Points, in no order, along strands that fork and pass close to each other.
Points whose rows are less than 42 apart are linked; no others are. Some points are linked to none.
<953>: [  0  -2   6   6  -2   5  25  -8  14 -23  -5  13   0  15  -3  10   8 -19
  14 -26   0  22 -17 -10  -2   6  11  -5   9  -6  11  -3  -2 -24   3   6
  -7 -14 -12  -1   8   2   6  14  -3  -6 -37  16]
<811>: [  9 -27  -5   6   5  14  -3   7  -9 -11  10 -12   6  -8 -22   0   5  -1
   4   9  -5 -19   3   4   2   8  10  25   9 -10   3   6   1  -1 -18  -6
 -13   1   4  -7 -20 -28  13  12   1 -40  10  -7]
<717>: [  4 -45  -5  15   7  25  19   0   4 -26   6  -5  18  10 -16   5  10  -5
   7 -13   6   2 -13   8   3  16  18  24  15 -23  10  -9  -6 -19 -26 -15
 -15 -10 -10   5 -20 -23  20  29  15 -54 -19   4]
<1178>: [ 12 -11  -6 -22   9   3 -29  14  -7   9  14 -12  -8 -28  -6 -15  -2   7
 -13  33   5 -29  20   0  -2  -9   4  11   4   8  -5  14   0  13   2   0
   4  12   2   4 -13 -24   9   2   1 -15  31 -14]
<493>: [  0 -15   2 -38  17 -12 -23   6  11  23  -3   0  -2  -3   5  -4  -9  10
 -21  21  16  11  20  -5  11 -19   5  -7  -1  22   0   0   2  -3   7  -2
  31  -4  -9  30  -3  12   1  -3   5  15  10   2]
<1111>: [  9  -9  -6  -8   9   0 -22   7  -8   0  14 -10  -8 -19 -14  -9  -2   2
  -6  23   1 -24  11   1  -1  -3   5  14   4   8   1  14  -1   8  -2   3
   0  10   1  -3 -12 -24   9   4   1 -18  20 -10]
<687>: [  2   3  -5  -1 -16  14  -6  16 -24  15  -8 -11   5  -6  10  -5  -4  12
  -7  13 -17 -17  15   5   8   0 -15   0  -7 -17 -13  -4  10  26  -2  -6
  -8   7  21  -2   8   9 -14 -16   1   8  29 -20]
<94>: [  4 -32   1  -3  11  -3  14  -1  17 -18  -1  12   4  15  -7   4   5 -11
   0 -30  17  39 -18 -17   2  -3  24  -3  14   2  18 -11  -4 -33  -3   2
   5 -24 -17  18  -9  -2  20  34   7 -13 -46  23]
<701>: [  1 -21  -3 -12  25 -22 -13  -4  13  -2   6   6  -3   6 -12  -1  -5  -1
  -9  -5  22  21  -6  -8   3 -14  18   3   5  28  17   1  -8 -26   1   9
  22  -7 -14  20 -22  -6  22  21   0   1 -23  23]
<488>: [  7   1  -6 -18   3   1 -24  13 -11  14  10 -11 -11 -23   1 -15  -5  10
 -13  33   0 -27  20   4  -3 -10  -1   4   0   7 -11  12   0  18   7   3
   4  17   4   1  -1 -10  -3  -7   5  -4  33 -17]
<1155>: [ -4   4  -4  16   7  -5  23 -15   9 -26   3   6  -7  13 -23   3  12 -14
  14 -17  -1   1 -19   2  -6   8   9   8   5   1  12   8  -8 -19  -3  13
  -9   0 -17 -12  -4 -16  15   8  -6 -18 -25  15]
<72>: [ -3  -2   7 -35  12 -13 -19   2  15  25  -8   5  -3   1  12   0  -8  13
 -17  16  15  17  19  -7  10 -17  -2 -15  -4  21   0  -3   8   0  12  -1
  29  -4  -8  31   6  22 -10 -11   7  26  11   4]
<77>: [  4 -15   1 -20   6  -1  -8   8   5   8 -11   2   0   6   0   4  -6   0
  -4   0   5  15  11  -9  15  -7   4  -5   0   4   6   1   6  -5   5  -4
  13 -11  -5  21   1  10   1   7   5   6  -4   5]
<1027>: [-11  49  -3   7  -6 -20  -3 -17   1  16   2   5 -15  -4  14  -1  -7   0
   9   2  -1  -7  -3   7 -12   2  -8 -14 -11  13  -7   6  -5  17  15   7
   0  25  -3 -22  17  10 -18 -15   0  29   6  -1]
<1013>: [ -5  28   5  -6  -6  -7  -4  -8   3  17 -12   7  -5   3  19   4  -3   1
   5  -2  -1   8   5  -5   1   0 -10 -15  -7   5   1   0   8  12  15   1
   3   4  -1   2  20  20 -19 -13   0  30   3   1]
<1193>: [  1  -3  -2 -24  17 -19 -31   3   5  12  13  -5 -13 -14  -3  -8  -9   7
 -16  31  16 -11  13   2  -4 -17   8   2  -1  30  -1  13  -8  -2   9   8
  22  11 -11  10  -8 -14  10  -1   2   0  14   0]
<767>: [ -5  33   1   5 -14  -4   0  -6  -8  17 -11   2  -4   0  19   3  -1   3
   4  -3  -9  -3   5   2  -1   4 -15 -12  -9  -2  -3  -3   6  22  11  -2
  -5  10   8 -11  19  18 -21 -16  -3  31   9  -5]
<912>: [ 11 -20  -3 -21  -4  20 -11  26 -19  20  -7 -14   8 -12   4  -8  -5  11
 -14  23  -9 -16  23  -2  18  -2  -4   5  -1 -17 -11  -2  15  18  -8 -10
   0  -1  17  15   0   4  -5  -7   4  -6  33 -21]
<823>: [ -1  -7  12 -18   9 -12  -5  -2  21   4 -10  13   1   9   6   6  -6  -2
  -3 -14  17  38   0 -20   7 -13   9 -15   4  14  12  -4   6 -21  12   2
  18 -19  -9  25   6  18  -1   9   0  20 -24  17]
<541>: [ -1   8  18 -15  -7   0   0  -2  15  20 -22  10   2   5  28  11   2   0
  -3 -11   8  31   6 -20  10   2  -6 -26   1  -2   9 -11  24   6  16  -7
   6 -20   0  20  29  29 -26 -14  -1  33  -4   8]
<600>: [ -1   3  -4  32 -13  12  17  -2 -16 -21   7 -10   4   0 -16  -3   7   0
  11   0 -22 -24  -8  15  -8  11 -10  15  -2 -18 -13   4  -6   8 -14  -1
 -22   7  13 -28  -8 -14  -1  -9  -6 -22  11 -12]
<1060>: [ -2  30  10   8 -19   3   9  -7  -2  12 -16   6   1   4  28   9   4  -2
   7 -14  -8   8   0  -5  -2  11 -15 -17  -6  -9  -1 -10  12  17  12  -5
 -11  -3   9  -8  24  23 -22 -15  -7  31  -1  -1]
<882>: [ -1  22  15   3 -17   3   9  -7   6  11 -20  10   2   7  30  12   6  -7
   5 -18  -4  19  -2 -13   1  10 -11 -21  -1  -9   4 -11  17  10  14  -5
  -8 -13   3  -1  28  24 -24 -12  -8  29  -9   4]
<656>: [ 13 -30  -7 -35  16   4 -28  18  -2  17   5 -10   0 -19  -5 -11  -6   6
 -18  30  11 -12  22  -4  10 -12   9   9   6   5   1   5   4   6  -1  -9
  15  -3   0  21 -17 -14  12   6   4 -10  20 -10]
<697>: [ -8  39  -8  24 -16  -6   8 -10 -15   1   4  -4  -9  -3   0  -6  -2   1
   8   1 -16 -23  -8  14 -12   8 -13  -4  -8  -4 -13   5  -6  23   2   5
 -15  19  10 -35   7   2 -13 -16  -6  15  11 -10]
<536>: [-10  38   2  -3  -2 -17  -6 -14   6  16  -3   8 -12  -1  13   2  -6  -1
   7   1   2   1   0   0  -7  -1  -8 -13 -11  14  -2   5   0   9  15   8
   5  14  -6  -8  17  14 -16 -12   2  28   3   3]
<747>: [ -1  18   3  23 -28  14  19   2 -16  -4 -10  -2  11   5  18   7   6   0
   7 -15 -24  -6  -3   9  -4  14 -22  -6  -9 -24 -12 -12   4  19  -2  -9
 -19  -1  20 -19  14  14 -15 -14  -8  15   5 -10]
<371>: [  6 -50  -7 -12  22  -6  -6   8  10  -3   2   3   6  10 -11  -1   1  -3
  -8 -18  23  30  -7 -15   9  -7  24   7  11   5  21 -12  -4 -26  -9  -7
  17 -21 -14  27 -27  -5  28  38  12 -15 -33  21]
<994>: [ -1   3  11 -11   8 -16  -1  -7  20   0  -6  14  -3  10   2   7  -4  -7
   4 -16  14  33  -7 -16   2  -9   8 -12   3  17  13   0   2 -23  11   9
  15 -14 -12  15   7  13   2  10  -3  17 -28  19]
<134>: [ -4  16  -1 -10   7 -17 -14  -6   4   8   3   3 -12  -1  -2   0  -9   0
   0  12   5  -2   3   1  -2  -8   1  -5  -7  21   1  12  -5  -1  11  11
  13  10  -8   2   5   1  -1  -3   3  10   2   3]
<798>: [ -3  -4  12 -33  11 -11 -14   0  19  22 -13   9   1   4  15   4  -5  10
 -14   4  17  32  16 -14  14 -13   0 -19   0  16   5  -8  14  -3  13  -3
  26 -15  -7  34  12  29 -14  -9   6  31   3  10]
<986>: [ -5  28   7  -6 -12   0  -2  -5  -1  29 -19   5  -2  -1  34   5   1  11
  -5  -2  -1  10  10  -3   5   5 -17 -22  -8  -3   1 -10  20  27  14  -8
   1   0   8   3  28  27 -31 -25   0  41  16  -4]
<749>: [-13  19   5 -20  14 -31 -22  -9  16  18   8   7 -13  -3   6  -1 -13   7
  -9  20  20   6   7   3 -11 -19   2 -11  -8  40  -5   9  -9  -9  15  14
  27  15 -16  11   4   6   1  -8   6  20   4   8]
<1175>: [  7 -35  -5 -18  11   6  -7  14   1   5  -4  -4   5   3  -9   3  -5  -2
  -5   1   5   8  10  -6  15  -3  12   7   6  -2   9  -1   4  -7  -5  -9
   8 -12  -4  19 -12  -4  11  18   7 -14  -5   2]
<59>: [  0 -24   2  33  -6  40  37   1   1 -40   1  -3  24  12   1  10   7  -5
  15 -21 -10  -4 -17  13   4  17   0  11   4 -41  -8 -12  -7 -17 -27 -18
 -23 -11   8  -2  -7  -7   1  12   9 -44 -12  -6]
<860>: [ -2  -4   3  35 -19  30  34   2  -8 -31   0  -2  19   9   4   8   8  -4
  13 -19 -22  -9 -13  14  -1  17 -15   6  -4 -36 -15 -11  -6  -3 -18 -13
 -24  -6  17 -17   0   1  -4  -4  -1 -22  -3 -10]
<441>: [  0  -5  -6   9  12  -7   9 -10   5 -19   5   3  -6   9 -25   3   7 -10
   8 -10   2   2 -13   1  -3   5  12  10   5   8  14   9  -7 -19  -4  11
  -3   0 -15  -5  -9 -18  17  13  -2 -19 -18  14]
<627>: [ -3  27  -3  23 -29   8  11   1 -21   5  -7  -5   7   0  17   2   2   8
   3  -7 -23 -12  -2  14  -6  11 -24  -8 -11 -19 -14 -10   3  30  -2  -8
 -16   8  23 -26  13  13 -18 -19  -8  24  15 -16]
<974>: [ -5  12  -6  25   1  -2  14 -12  -5 -20   7  -3  -8   6 -24  -2   9  -8
  12  -3 -11 -18 -11   7 -10  10   1  13   1  -2   0  13  -8  -2  -6  10
 -15   9  -6 -25  -6 -18   6  -3  -6 -19  -3   1]
<1039>: [  1 -20  -6  -2  21 -17  -3  -8  12 -12   7   6  -5   9 -20   2   3  -6
  -3 -12  16  20 -14  -5   2  -5  20   8   7  19  21   3  -9 -29  -4  11
  12  -7 -18  12 -21 -14  25  24   0 -11 -29  24]
<111>: [ -4  20  -4  20 -16   4   7  -1 -18  -3   2  -6  -3  -1  -2  -3   0   0
   7   2 -19 -20  -2  11  -6   7 -13   2  -6  -9 -10   2  -2  18  -3   1
 -15  11  14 -24   5   1  -9 -12  -4   4  12 -11]
<776>: [  2 -18   1   7   4   8  25  -5  14 -26  -3  11   3  15  -8   7   9 -16
  10 -27   5  23 -18  -7   0   6  17   1  13  -7  14  -5  -5 -27  -4   2
  -6 -15 -16   5  -2  -6  15  23   5 -18 -39  17]
<762>: [ 12 -25  -4 -42  20  -3 -32  15   3  22   9 -10  -3 -21  -1 -13  -6   9
 -24  36  15 -12  23  -3   5 -19   9   7   4  15  -3   7   0   4   3  -6
  23   0  -5  23 -16 -12  13   1   3  -5  23  -9]
<403>: [ -2   6  11  14 -12  12  33 -11  15 -24  -8  14   2  16   9  11   9 -25
  17 -30  -4  20 -22 -12  -6  12   8 -11   9 -17   6  -8  -2 -19   3   3
 -14 -15  -8  -7  15   7  -1   5  -7  -1 -38  11]
<436>: [-11  14   9 -20  17 -32 -20  -9  21  15   6  11  -9   0   5   0 -13   5
  -9  15  24  16   5  -1  -9 -22   5 -11  -6  43   0   5  -7 -16  14  14
  31   8 -16  17   0  10   5  -5   4  22  -3  14]
<163>: [  2  -4  -3  -7  -4   7  -6  10 -11   8  -7  -6  -2  -1   1   0  -6   2
   0   9  -9  -9  11  -1   9  -1  -4   3  -3  -3  -3   4   6  10   1  -2
  -1   1   6   5   4   4  -5  -2   4   1  12  -7]
<115>: [ -8  17  18 -15  10 -26 -10 -14  30  11  -4  19  -3   5  12   6  -8  -3
   1 -10  22  37  -6 -17  -4 -14   3 -22   0  28   9  -2   4 -21  18  12
  21  -9 -12  19  10  22  -5  -2  -4  34 -19  20]
<330>: [ -9   2   9 -20  22 -31 -18  -7  21  10   5  11  -5   2   1   0 -11   5
 -10   8  27  21   2  -6  -4 -23  10  -8  -2  43   6   3  -7 -23  12  13
  31   1 -15  23  -8  10  11   3   0  20 -11  19]
<380>: [ -1   8  -2  34 -26  18  22   4 -21 -17   3  -7  14   0  -2   0   5   4
   7  -8 -29 -19  -9  20  -7  13 -22   6 -10 -29 -20  -7  -6  14 -15 -10
 -21   2  25 -28  -1  -1  -8 -14  -6  -9  12 -18]
<53>: [ -2  17  -6  30 -25  10  12   3 -24  -8   5 -10   5  -4  -4  -5   1   6
   5   1 -27 -24  -6  19  -9   9 -21   5  -8 -19 -19  -1  -6  22  -9  -3
 -20  11  23 -32   1  -3 -10 -17  -7  -1  18 -19]
<781>: [ -3   2  -3  39  -9  14  27  -9  -9 -30   7  -7   6   6 -19  -2  13  -4
  14  -6 -19 -21 -13  15  -8  14  -6  15  -1 -21 -10   3  -9   0 -16  -1
 -23   5   7 -28  -9 -15   3  -9  -8 -28   2  -8]
<911>: [ -1 -14   2  37 -11  35  36   1  -3 -38   3  -4  22  10  -1   9   8  -3
  16 -19 -18 -10 -15  16   0  17  -7  11  -2 -40 -14 -10  -8  -9 -25 -16
 -24  -7  14 -13  -6  -6  -2   2   1 -38  -7 -10]
<604>: [  1   3  -2   1 -14  12   0  11 -19  11 -10  -7   4   0  10   1  -3   6
  -1   5 -15 -10  12   2  10   2 -14  -1  -7 -14  -9  -2   9  20  -2  -5
  -7   2  16  -1   9  12 -12 -10   1   8  18 -12]
<265>: [  4 -41  -8  12  13  14  13  -5   7 -24   7  -3  12  10 -24   4  13  -6
   5 -13   8   7 -14   3   1  15  21  24  16 -15  15  -5  -8 -21 -22  -8
 -11  -9 -16   6 -24 -26  25  30  12 -50 -23  11]
<746>: [ -7  41  -4  28 -20  -5  16 -14 -10  -4   2  -1  -6   2   4  -2   3  -4
  12  -9 -19 -16 -12  13 -12  12 -16  -6  -8  -8 -10   1  -6  20   1   1
 -18  14   8 -36  10   7 -12 -16 -11  18   1  -6]
<321>: [ -4  19  -5 -11   0 -10 -18   0  -8  18   4  -4 -12 -11   7  -8  -9   7
  -7  23   1 -17  13   6  -5  -8  -4  -5  -7  13  -9   9  -4  17  12   7
   7  20   1  -4   9   1 -13 -13   6  12  23 -11]
<579>: [  4  -9  -7 -11  17 -13 -23  -1   1  -3  14  -5 -10  -9 -18  -4  -3  -1
  -7  17  10 -11   3   1  -3  -5  11  12   4  21   8  15  -8  -8  -1   9
  10   8 -11   2 -17 -26  16   9  -1 -14   6   3]
<581>: [  3  15  -8   7  -7   2 -15   8 -19   3  15 -12 -10 -23  -5 -17  -2   9
  -4  24 -10 -36   9  10 -10  -2  -8   7  -2   0 -14  12  -4  25   3   5
 -10  22  14 -21  -1 -13  -7 -10   0  -5  33 -19]
<807>: [  2   3  -5  15  -7   7  -2   5 -18  -8   8 -11  -3  -9 -14  -7   0   2
   4  13 -16 -27   2   8  -4   5  -5  13  -1  -8  -9   8  -3  13  -8   2
 -15  11  12 -19  -5 -14   0  -5  -2 -16  19 -14]
<731>: [  4   5  -7  -1 -14  12 -11  18 -26  15   0 -12   1 -15   5 -12  -6  13
  -9  20 -14 -26  15   7   3  -2 -13   3  -5 -13 -16   0   7  28  -2  -2
  -9  13  24  -7   5   2 -13 -16   0   5  35 -24]
<937>: [ -6  13  19 -11   8 -23  -4 -14  29   4  -4  20  -2   8   9   7  -7  -9
   3 -17  21  41 -13 -21  -4 -13   7 -20   3  24  13  -2   4 -27  16  14
  16 -13 -12  15  10  19  -3   3  -8  29 -30  21]
<960>: [ 14 -28  -4 -20  -2  22 -13  28 -18  15  -1 -15   9 -17  -2  -9  -5   8
 -11  24  -6 -21  21  -1  16  -2   0  14   2 -18  -9  -1  14  15 -11 -13
  -3  -2  17  13  -8  -6   2  -1   2 -17  32 -22]
<1131>: [  2 -32  -2  19   3  28  27   0   3 -30   2  -2  16  13 -12   8   9  -7
  12 -17  -2   1 -12   9   4  15  12  18  11 -26   5  -7  -5 -18 -22 -12
 -18 -10  -5   1 -12 -15  14  22  11 -46 -17   3]
<260>: [  5 -41  -2 -10  14  -1   5   6  13 -10  -3   8   6  13  -7   2   2  -6
  -2 -25  20  36 -10 -16   7  -4  24   0  12   1  19 -11  -2 -28  -5  -5
  10 -25 -14  24 -15   1  21  36  11 -13 -38  21]
<654>: [  5 -16   1  -3 -18  28   6  26 -22  12 -16 -11  17   2  16   4   2  12
  -8   1 -17  -5  17   0  20   7 -16   1  -6 -31 -13 -12  16  18 -14 -16
 -10  -8  25  10  11  16 -12 -11   3   1  24 -18]
<586>: [  8 -34  -6   8   9  13  -2   1  -5 -16  13 -12   9  -8 -28  -1  10  -1
   4   5   0 -14   0   4   0  12  16  32  15 -12   9   5  -3  -7 -23  -8
 -14  -1  -2  -6 -26 -35  19  17   1 -49   5  -3]
<1164>: [-12  27   2 -17   9 -27 -21  -8   9  20   9   4 -16  -7   7  -4 -12   6
  -7  23  16  -4   8   6 -12 -14   1 -10 -10  34  -9  11  -9   0  17  13
  22  22 -13   1  10   2  -5 -11   7  18  12   2]
<383>: [  4  -2  -5 -11  -1   4 -15  11 -13  11   1  -9  -5 -11  -1  -8  -7   5
  -6  22  -5 -20  16   1   5  -4  -3   5  -2   0  -7   8   3  15   2   1
   0   9   7   2   0  -3  -4  -5   3  -2  24 -13]
<677>: [  5 -24  -4 -27  25 -17 -33   4   7  10  14  -5  -7 -13  -9  -7  -8   4
 -19  23  22  -3  11  -2  -1 -18  14   8   5  28   6   7  -9 -10   2   3
  25   2 -12  18 -23 -20  22  11   0  -6   4   6]
<564>: [  6 -46  -9 -21  28 -10 -22   8   6   7   6  -3   2  -2 -14  -4  -4   0
 -16   3  22  12   3  -8   9 -11  20  10   9  14  18  -3  -5 -17  -7  -6
  23 -13 -11  27 -32 -16  26  26   4 -13 -13  12]
<574>: [  2  -8   1  13 -19  23  12  17 -22  -2  -7  -9  14   2   6   5   1   5
   2  -2 -22 -13   7   7   7   8 -17   5  -7 -27 -14  -8   6  13 -13 -11
 -15  -3  24  -6   4   6  -8  -7   0  -8  17 -17]
<908>: [ -3  19  13 -12  -8   0  -1  -3   8  26 -22   8   0   2  31   8   2   5
  -4  -6   4  20   9 -13   9   4 -12 -23  -4  -2   5 -11  23  17  16  -7
   4 -10   4  14  29  29 -29 -21   1  37   8   2]
<833>: [ -5  24  11 -10  -2 -14  -5 -11  15  14 -10  12  -6   4  16   8  -4  -3
   6  -7   7  20   1 -10   0  -3  -5 -17  -4  12   5   0   7   0  17   5
   9  -3  -6   7  20  20 -15  -8  -2  29  -7   8]
<808>: [  4 -11  -1  15 -14  22   9  14 -21  -7   1 -11  12  -4  -4   1   0   4
   3   3 -21 -21   4   8   4   7 -11  13  -4 -22 -12  -4   2  11 -15  -9
 -17   0  21 -11  -2  -4  -3  -4   0 -19  18 -18]
<434>: [-10  44  -5  14 -10 -13   0 -13  -8   9   2   0 -12  -3   7  -4  -5   0
   8   4  -9 -16  -4  10 -10   4 -11  -9  -9   5  -8   7  -6  22  10   7
  -7  22   3 -27  14   6 -16 -14  -3  23  10  -5]
<73>: [  2 -29  -5   8  11   4  21  -7  15 -27   3   9   3  16 -18   4  13 -13
   6 -26  12  24 -22  -5  -1   7  22   9  15  -4  19  -5  -8 -31  -9   2
  -5 -14 -21   8 -13 -14  25  31   7 -29 -41  21]
<276>: [ -5  34  -2  15 -22   1   6  -4 -13  13 -10   0   0   0  22   2   0   5
   4  -7 -13  -8   2   8  -3   8 -20 -12 -10 -10  -8  -8   6  29   7  -5
 -12  10  16 -20  19  18 -22 -18  -7  31  13 -10]
<973>: [  7 -37  -9 -24  28 -13 -31   6   6   7  12  -7  -3 -11 -13  -7  -4   3
 -19  16  23   2   7  -5   3 -14  18  13   9  22  14   3  -8 -14  -4   0
  24  -3 -11  20 -32 -24  27  18   0 -12  -2   9]
<603>: [-11  36  -2 -10  -4 -13 -12  -8  -3  30  -6   2  -9  -7  24  -3  -8  11
  -4  12   3  -6  11   7  -5  -5 -12 -17 -12  11  -9   2   2  24  17   3
   7  22   1  -5  22  16 -26 -21   5  33  21  -7]
<804>: [  8 -18  -2 -12 -12  24  -4  27 -23  17 -10 -13  12  -5   8  -3  -3  12
 -10  14 -14 -14  20  -1  19   2 -11   4  -4 -25 -13  -8  18  20 -12 -12
  -5  -4  23  11   4  10  -8  -9   3  -5  32 -22]
<278>: [  0   1   1  33 -26  27  28   4 -17 -23  -1  -5  21   5   7   6   7   2
   9 -16 -28 -11  -8  18  -2  17 -24   2 -10 -37 -21 -13  -5   9 -17 -14
 -21  -4  25 -21   2   3  -9 -11  -5 -12   7 -16]
<183>: [  3 -38 -10   7  15   3  10  -6   9 -22   6   1   5  11 -26   3  13  -7
   3 -17  13  15 -16   0   1   9  23  18  15  -5  20  -3  -9 -25 -17  -2
  -4 -11 -20   8 -24 -24  29  32   8 -38 -30  17]
<1093>: [ -4  18   1  18   2  -7  26 -19  12 -23   2  10  -8  14 -14   4  11 -18
  18 -21  -3   4 -21  -2  -9   8   7   1   3   1   9   7  -8 -18   2  14
 -10  -1 -17 -15   4  -6  10   2  -9  -6 -28  14]
<942>: [  0  16  -8  14  -3  -2  -9   1 -15  -5  13 -10 -11 -14 -14 -11  -1   3
   1  18  -9 -31   1   8 -10   2  -4   9  -1   2  -9  14  -6  17  -1   8
 -11  19   6 -24  -3 -16  -3  -8  -1  -9  23 -12]
<1117>: [ -1  14  19  -4 -15   3   7  -6  14  16 -23  11   3   8  34  14   4  -7
   2 -18   3  29  -3 -20   3   9  -7 -25   1  -8   8 -13  22   6  17  -6
  -2 -20   2   8  32  26 -27 -14  -6  32 -11   6]
<16>: [ -3 -14   0 -18  26 -25 -21  -3  15   5   7   5  -5   2  -7  -2 -10   4
 -14   8  25  15   1  -5   0 -20  15  -1   1  37  11   3  -8 -23   6  10
  29  -1 -15  22 -19  -2  19  12  -1   7 -13  18]
<1110>: [ -1  -6  12 -27   9 -11 -11   1  19  13 -12  11   1   8  10   5  -5   4
  -8  -4  17  34  10 -17  12 -13   2 -17   1  14   9  -5  10 -10  12  -1
  22 -15  -7  30   8  23  -8   0   3  25  -9  12]
<363>: [ -4  31   5  32 -25   9  32 -13  -3 -17  -4   7   4   8  13   5  11 -12
  15 -24 -22  -4 -17   7 -11  19 -15  -9  -5 -22 -10 -10  -3  10   0  -4
 -24  -1   9 -29  11  11 -11 -13 -15  13 -12  -3]
<1057>: [ -2  21  -7  -2  -4  -6 -16   3 -14  11   8  -8 -12 -15   3 -12  -7   7
  -4  23  -5 -26  10   8  -7  -5  -6  -2  -6   8 -12  11  -4  21   9   8
  -2  23   7 -13   6  -5 -12 -13   4   6  26 -14]
<332>: [ -2  11   5   6   9 -17  18 -18  24 -19   4  17  -9  13 -11   4   8 -17
  13 -26  12  27 -28 -11  -8  -2  15  -6   6  14  18   5  -6 -33   5  20
   2  -8 -22  -4   2  -3  16  11 -10   2 -43  25]
<513>: [ 10  -3  -6  -5 -10  15 -15  23 -25  13   6 -15   2 -24   2 -16  -4  15
 -10  26 -12 -30  18   5   3  -5 -10   9  -2 -12 -17   4   7  27  -4  -4
  -8  12  23  -4  -2  -6  -6 -10   1  -6  41 -28]
<674>: [  2  -3   2  12 -25  25  12  19 -23   4 -12  -8  18   3  18   6   3  11
  -2  -6 -23  -7   9   6  10  10 -24  -1 -10 -31 -16 -15  11  20 -10 -15
 -14  -5  27  -4  12  16 -14 -14   0   6  20 -19]
<1087>: [ -7  19   4  -6  14 -26  -7 -14  18   0   5  12 -12   6  -5   2  -7  -5
   5  -2  14  15 -10  -3  -5 -11   6  -8  -3  30   8  10  -6 -20  12  17
  18   4 -16   4   1   3   8   4  -2  15 -17  19]
<452>: [ -2  17   5   9   4 -11  21 -19  20 -19   2  14  -9  13 -10   6   9 -18
  17 -24   4  16 -25  -8  -9   3   9  -5   5   7  13   6  -6 -25   6  17
  -4  -6 -20 -11   7  -2   9   5 -10   2 -37  19]
<753>: [  1  -5   7   3   5  -8  20 -14  23 -20   0  18  -2  16  -7   5   7 -18
   9 -31  12  36 -28 -15  -5  -2  20  -9  12   6  18  -3  -6 -36   3  15
   1 -17 -19   4   4   0  13  17  -6  -1 -49  24]
<872>: [  6 -14  -7   3   6   4  -9   4  -9  -8  10 -10  -4  -8 -22  -3   2  -2
   1  11  -4 -19   4   2   0   4   6  19   5   0   5  11  -2   0  -8   2
  -6   5   0  -7 -15 -25  10   7   0 -27  12  -6]
<51>: [  5 -22  -2 -39  20 -11 -30  11   7  20   5  -5  -4 -10  -1  -6  -9   9
 -24  28  18   0  20  -4   6 -21   9   1   2  23   0   4  -2  -3   4  -3
  29  -2  -8  26 -13  -3   9   1   3   4  12  -1]
<477>: [ -9  33   1 -12  -5  -7  -9  -8  -1  32 -13   3  -6  -4  28   0  -4  12
  -6   7   2   2  13   3   1  -2 -14 -19 -10   7  -5  -4  11  26  16  -1
   7  13   3   2  25  23 -29 -24   5  39  21  -6]
<870>: [  4  -5  -3  23 -13  16   7   8 -20 -13   8 -12   7  -7 -13  -4   3   5
   6   7 -21 -26   0  12  -3   7 -10  17  -2 -18 -13   2  -2  11 -16  -5
 -20   6  19 -20  -8 -14  -1  -7  -3 -23  19 -17]
<385>: [  1 -27   2  21  -4  35  34   4   3 -34  -2  -1  20  13   1  11   6  -8
  14 -21  -5   3 -13   7   6  15   6  10   8 -34  -1 -12  -3 -17 -21 -16
 -21 -13   3   3  -4  -5   6  19  12 -38 -18  -2]
<610>: [  3 -18   4  -4  10  -8  11  -4  18 -15  -3  13   0  13  -7   5   3 -11
   3 -27  16  36 -16 -15   2  -6  20  -6  11   9  18  -5  -3 -32   3   7
   8 -20 -16  15  -4   2  15  26   2  -3 -43  23]
<26>: [  5 -51  -7 -18  27  -9 -16   8   9   5   2   0   5   5 -12  -4  -2   0
 -12  -9  25  24  -1 -13  10 -11  23   9   8  10  20 -10  -4 -22  -8  -8
  23 -19 -12  30 -32  -8  28  33   8 -12 -26  19]
<357>: [ -7  26  -3  36 -14   4  28 -13  -6 -22   3   0  -1   8 -10  -1  10  -8
  16 -12 -20 -17 -17  13 -13  14 -12   4  -4 -15  -9   3  -9   7  -6   3
 -23   7   4 -33   1  -3  -3 -13 -12  -5  -5  -3]
<110>: [ 17 -25  -8 -25  13   8 -28  18  -7  10  13 -13  -2 -28  -9 -12  -1   6
 -12  30   7 -23  20  -2   4  -8   8  17   7   2  -1  10   4  10  -3  -7
   6   4   3  10 -19 -26  15   8   1 -21  27 -14]
<410>: [ -7  21  -2 -16   7 -21 -24  -3   2  20  10  -2 -16 -13   6  -7 -10   8
  -9  27  11 -13  12   6 -11 -13   0  -6  -9  28 -10  13  -9   8  15  13
  16  23  -9  -3   8  -2  -7 -11   7  11  18  -4]
<167>: [ -6  39   2  29 -25   1  24 -14  -6  -6  -5   4   1   5  14   4   7  -8
  13 -19 -20  -7 -15   9 -12  16 -17 -10  -7 -15  -9  -6  -2  16   2  -2
 -21   5   8 -33  13  13 -13 -14 -14  21  -6  -4]
<1150>: [ -4  20   2  33 -19  11  30  -9  -8 -21  -2   1   5   9   0   3  10  -9
  14 -16 -23 -12 -13  11  -9  14 -14   1  -6 -21 -10  -4  -5   6  -6  -3
 -21   1   9 -27   4   4  -5 -10  -9  -2  -6  -4]
<597>: [ 13 -15  -5 -16   0  15 -19  23 -16  13   7 -14   2 -25  -3 -15  -3  10
 -10  30  -6 -28  21   0   7  -5  -1  13   2  -9 -10   6   8  19  -5  -6
  -3   7  15   5  -8 -12   2  -2   2 -15  36 -23]
<103>: [ -5  18  -4  26  -7   1  18 -11  -8 -18   4  -3  -5   6 -16  -2   8  -7
  14  -5 -16 -18 -11   9 -10  10  -6   8  -2  -7  -4   7  -7   5  -4   6
 -17   9   1 -28  -1  -8   0  -8  -7  -9  -2  -1]
<427>: [ -9  22  13 -17   7 -24 -13 -12  23  17  -6  16  -6   3  15   6  -8   2
   0  -1  17  24   3 -10  -2 -11  -3 -19  -5  25   4   0   5  -9  18   8
  21  -1 -11  16  14  21 -11  -8   1  33  -7  11]
<15>: [  1 -16  -7   1  16 -11   2  -8   9 -15   6   4  -5   9 -24   3   5  -7
   2 -11   9  10 -13  -1   1   1  16  10   8  12  20   6  -8 -23  -5  10
   5  -4 -17   3 -16 -19  23  20  -1 -19 -23  18]

Follow the links from the first point to the second, and from the first to the third. Name the last point that the two ways share.
<781> / <1057> / <912> => <870>
<380> / <1150> / <276> => <697>
<1117> / <1110> / <1150> => <1013>
<908> / <697> / <937> => <1013>
<747> / <1117> / <823> => <767>
<278> / <937> / <167> => <697>
<762> / <586> / <513> => <1178>
<604> / <872> / <493> => <1178>
<942> / <960> / <781> => <870>

A fork is a point with three links. Follow the links from the first point to the second and name the forks in between, in order.
<872> / <597> => <1178>
<860> / <974> => <697>
<882> / <72> => <767> <1013>
<1057> / <808> => <870>

Name the points in between on the shortest way along the links from the first point to the second, in order.
<488> / <597> => <383> <163> <604> <687> <731> <513>
<604> / <586> => <163> <383> <488> <1178> <1111> <872> <811>
<1150> / <1117> => <363> <167> <746> <697> <434> <1027> <536> <1013> <767> <1060> <882>
<16> / <94> => <701> <1039> <15> <441> <1155> <1093> <452> <332> <753> <610>
